Each scene shows the same named points in several views. A view is turned or mirrored, and shifted as a whole, has a little noise and may leave points out.
In the rows, zero is written as 128.

Scene 1
View 1
nizu: [122 116 129 139 114 109 124 122 115 129 113  71 122 135 108 134 107 128
 109 117  96  98 112 116]
vevem: [124 121 152 121 137  98 108 134 130 114 109  70 138 119 104 144  98 130
 107 138  61  86 124  84]
mero: [145 121 132 133 138 153 127 112 122 127 122  73 127 138 105 142 110 139
  94 108 126 127 106 100]
ziluk: [170 111 159 121 153 146 106 135 113 116 133  56 102 139 116 155  95 134
  83 146  93  80 122 109]
zodem: [113  95 125 169 137 155 156  93 115 140 114  79 117 151  87 126  97 138
  84  81 149 151  91 115]
zes: [139 137  87 148  81  76 105 116 134 147 138  60  82 157 135 113 123 122
 109 119 101  48  97 161]
mabuz: [138 111 135 112  81 103 125 158  87 124 110  71 126 107 114 150 120 112
 127 141  80  91 142 133]
Firu: [173 148 119 104 110 171 123 119 108 127 130  73 139 133 129 155 141 139
 115 113 146 133 113 109]
mipe: [ 98 135  71 165  73 119 157  82 121 156 110  90 135 149 107 106 137 132
 125  60 163 153  79 135]
Reva: [126 113  79 154  67  97 137 132 120 155 129  75  93 121 102 118 124 110
 107 111 125 111 116 166]
desen: [ 83 129 112 146 127  42 105 127 182 127 106  83 139 101  80 115  95 123
 105 122  45  93 116  79]
Zenu: [110 123  79 152  75  63 120 132 145 150 126  75 102 117  99 111 118 110
 110 117  92  90 115 146]
peri: [168 154 121 106 134 169 116 115 138 123 129  78 153 121 112 152 134 145
 104 112 140 149 111  78]
ninaz: [142 147 131 110 105  95  99 127 123 118 117  65 134 137 136 140 123 132
 128 134  76  65 114 106]
suv: [157 165  86 107  56 114 116 125 110 139 127  73 135 133 146 135 159 125
 144 115 127  97 111 139]
biko: [164 114 134 116 113 151 126 143  97 127 127  68 115 121 112 154 117 125
 101 133 118 114 130 127]
Pomu: [169 158  82 106  80  87  89 153 155 138 148  67 106 104 125 134 140 114
 112 148  91  76 132 137]
View 2
vevem: [167 124 156 132 100 122 144 148 108 160 148 180 110 100 153 152 187 138
 114 118  95 119 165 162]
mero: [119 135 170 153  94  75 112 147 125 165 125 191 137 108 124 178 147 152
 139 110  83 105 132 147]
Firu: [ 97 137 171 123  92  64 123 143 126 135 124 193 118 105 123 183 143 131
 146 111  58  97  90 121]
Pomu: [113 140 139 105 166 153 160 156 122 111 135 141  80 104 121 148 160 129
 124 105  86  71 116 130]
ziluk: [130 116 148 147 120 108 161 138 112 178 161 195 141  71 145 177 157 159
 144 134  89 112 130 157]
peri: [103 149 166 136  84  60 113 132 134 153 122 196 120 121 113 192 175 140
 117 115  48  96 106 129]
zes: [128 124 186 130 175 151 141 182 100 122 131 130 114 114 150 166 116 145
 160  87 130  61 139 132]
nizu: [146 125 171 138 106 109 122 165 112 147 131 174 121 106 142 154 142 139
 143 101 107 106 152 152]
mipe: [113 151 216 146  93  68  51 191 128 116  76 154 119 160 112 161 102 130
 158  59 113  78 138 126]
Zenu: [137 139 161 134 149 149 114 185 123 120 112 132  95 123 119 126 132 135
 138  78 128  80 164 153]
ninaz: [152 120 175 109 121 127 154 157  96 131 149 165 101 105 167 167 168 127
 129 110  92  94 135 134]
zodem: [118 140 185 181  87  64  75 167 134 175 103 186 157 121 110 171 118 163
 156  92 109 106 151 159]
desen: [184 144 161 143 119 152 113 166 116 150 125 143  93 142 135 137 206 141
  85  92 118  99 207 174]
Reva: [115 138 165 138 136 122 103 189 129 117 103 144 108 112 108 126  96 134
 167  76 126  85 139 145]
mabuz: [145 116 143 107 102 125 146 167 112 122 140 177  92  76 140 118 140 116
 151 108 100 122 134 148]
View 3
Zenu: [142 178  90 136  89  98 130 141  90 117 179 128 181 137 127 126 117 189
  98 112  78 154 151 146]
mipe: [134 188 102 130 133 124 169 100  49 147 218 175 144 155  75 138 113 154
 136  93  85 184 159  84]
Pomu: [144 184  98  86 116 123 146 140 128  97 142  95 174 121 127 135 117 204
  99 141 114 147 131 185]
nizu: [116 154  96 131 105 130 129 127  97 132 155 119 151 141 123 127 119 152
 126 113 104 105 143 113]
mabuz: [110 186 100 126 118 120 130 128 123 116 123 105 167 140 114 106 108 177
 115 109  90  84 103 132]
suv: [134 214 103  73 144 143 149 113 123 122 160 135 150 139  91 127 106 182
 130 130 104 159 116 139]
zes: [155 187  63 101  82 125  96 134 121 118 178 133 154 136 137 144 116 191
 135 112 104 160 157 155]
ninaz: [116 165 103  88 111 149 119 135 132 131 142 112 152 133 132 123 118 153
 119 155 116 109 130 134]
peri: [110 138 131  95 162 162 201 106  80 127 145 102 130 130  90 150 128 136
 131 138 146 118 144 114]
biko: [115 162  96 121 135 138 160 109 103 110 124  95 142 137 102 139 118 169
 141  93 126  87 126 128]
Reva: [146 192  82 139 108 101 146 120  83 110 173 131 165 144 104 136 111 196
 122  77  85 151 144 137]
Firu: [116 168 111  89 162 161 184  97  98 122 140 111 127 138  82 146 119 155
 148 117 140 119 129 117]
zodem: [120 131  94 160 120 131 170 101  43 136 180 132 129 149  96 157 128 136
 151  75 118 115 175  83]
ziluk: [115 128  87 119 110 150 132 123 116 112 116  80 134 131 134 150 127 152
 146 110 147  66 146 134]
View 4
zes: [162 172 105 151 143 151 136 123  76  84  79 152 109 108 110 190 116 108
  98 150 102 137 137 133]
peri: [108 112 125  71 123 159  95 117 148 117  98 179 101 133 113 165 179 166
 140 107 190 126  87 126]
Zenu: [174 135  97 129 143 175 142  95  86 105  89 131 141 109 125 164 109 134
 111 159 107 109 140 142]
vevem: [123 119  92 145 167 162 106  95  95 133 151 134 125 124 105 150 133 122
 149 131 177 136  87 138]
zodem: [112  90  99  86 160 182 147 126 113  94  75 172 119 172 123 119 152 148
  74 121 164 109 100  88]
biko: [102 110 123 125  98 166 117 116  74 117 107 148 100 133 137 165 166 141
 123 128 164 116  93 127]
ninaz: [135 146  94 147 146 134 103 113  92 119 130 153 103 108 109 184 142 115
 152 137 155 144 115 144]
desen: [174 124  77 131 205 178 122  70 126 132 141 119 167 110  97 138  93 131
 147 148 147 125 112 149]
suv: [149 137 104 108  98 126 113 126  99 106  83 175  91 104 137 203 165 141
 145 146 130 118 155 145]
mero: [106 110 112 101 142 167 118 121 114 108  99 167 106 150 116 147 159 144
 111 115 176 125  87 111]
Pomu: [157 165 134 133 100 163 105  95  95 114  99 133 117  80 114 207 129 141
 144 146 123 130 115 168]
mabuz: [124 108  98 152 108 154 119 102  52 132 131 130 112 117 145 168 150 128
 147 148 149 113 118 145]
ziluk: [ 88 137 126 151 134 172 107 117  79 113 128 144  98 138 103 162 149 119
 115 114 180 147  55 122]
Reva: [154 122 108 117 114 175 149 110  74  96  69 143 126 124 142 162 130 142
  93 154 109  99 141 128]
View 5
ziluk: [166  32 130 133 173 120 157  94 136 195 167 153 121 109 176  89  81 101
 126  90 137 125 121  96]
Pomu: [188  96 128  76 140  99 155 103 132 193 126 146 132 136 132 174  98 128
 183 112 144 107 111 107]
ninaz: [194  76 127  93 148 130 135 105 127 208 138 149 148 123 135 110  48 116
 150 125 122 127 114 110]
nizu: [174  65 122 125 178 113 120 112 140 203 151 151 125 141 150 109  68 120
 133 129 126 156 120 129]
mero: [179  60 113 140 187 124 133  81 149 187 190 134 104 155 173 102  85 104
 123 127 119 150 134 127]
Reva: [167  69 113 122 170  79 100 128 129 190 146 145 105 157 149 185 104 158
 155 154 134 153 137 137]
suv: [216  86 102  79 137 129 114  88 119 186 165 125 124 147 139 174  69 142
 169 163 119 120 143 111]
vevem: [178  67 137 110 183 129 132 104 151 211 135 159 135 128 133  76  61  98
 137 103 138 157  98 119]
mabuz: [191  37 127  89 173 127  94 109 130 197 136 154 113 115 126 131  75 130
 159 123 160 150 115  97]
mipe: [190 102  88 138 181 104  83 103 139 187 189 122 102 204 157 168  77 150
 132 203  88 178 159 173]
desen: [165 122 144 109 192  98 133 131 170 224  99 168 146 167 105  91  69 103
 148 114 129 181  78 164]
Firu: [210  62 102 111 165 144 132  54 139 174 205 117  97 153 170 130  85 107
 144 138 122 127 145 106]
zes: [163  85 119 118 135  75 139 142 108 206 127 157 153 131 157 169  69 158
 148 149 108 117 134 130]
biko: [185  33 117 117 177 126 122  84 136 182 177 138  96 128 164 127  93 117
 142 117 148 137 131  98]
zodem: [161  58 104 172 208 102 112  98 151 187 197 136  91 178 185 113  93 121
 106 151 108 177 147 156]

In a view up to two points have been moved. Name them for each view, in the order of its rows, or write -.
view 1 => zodem
view 2 => Reva
view 3 => ninaz
view 4 => biko
view 5 => nizu
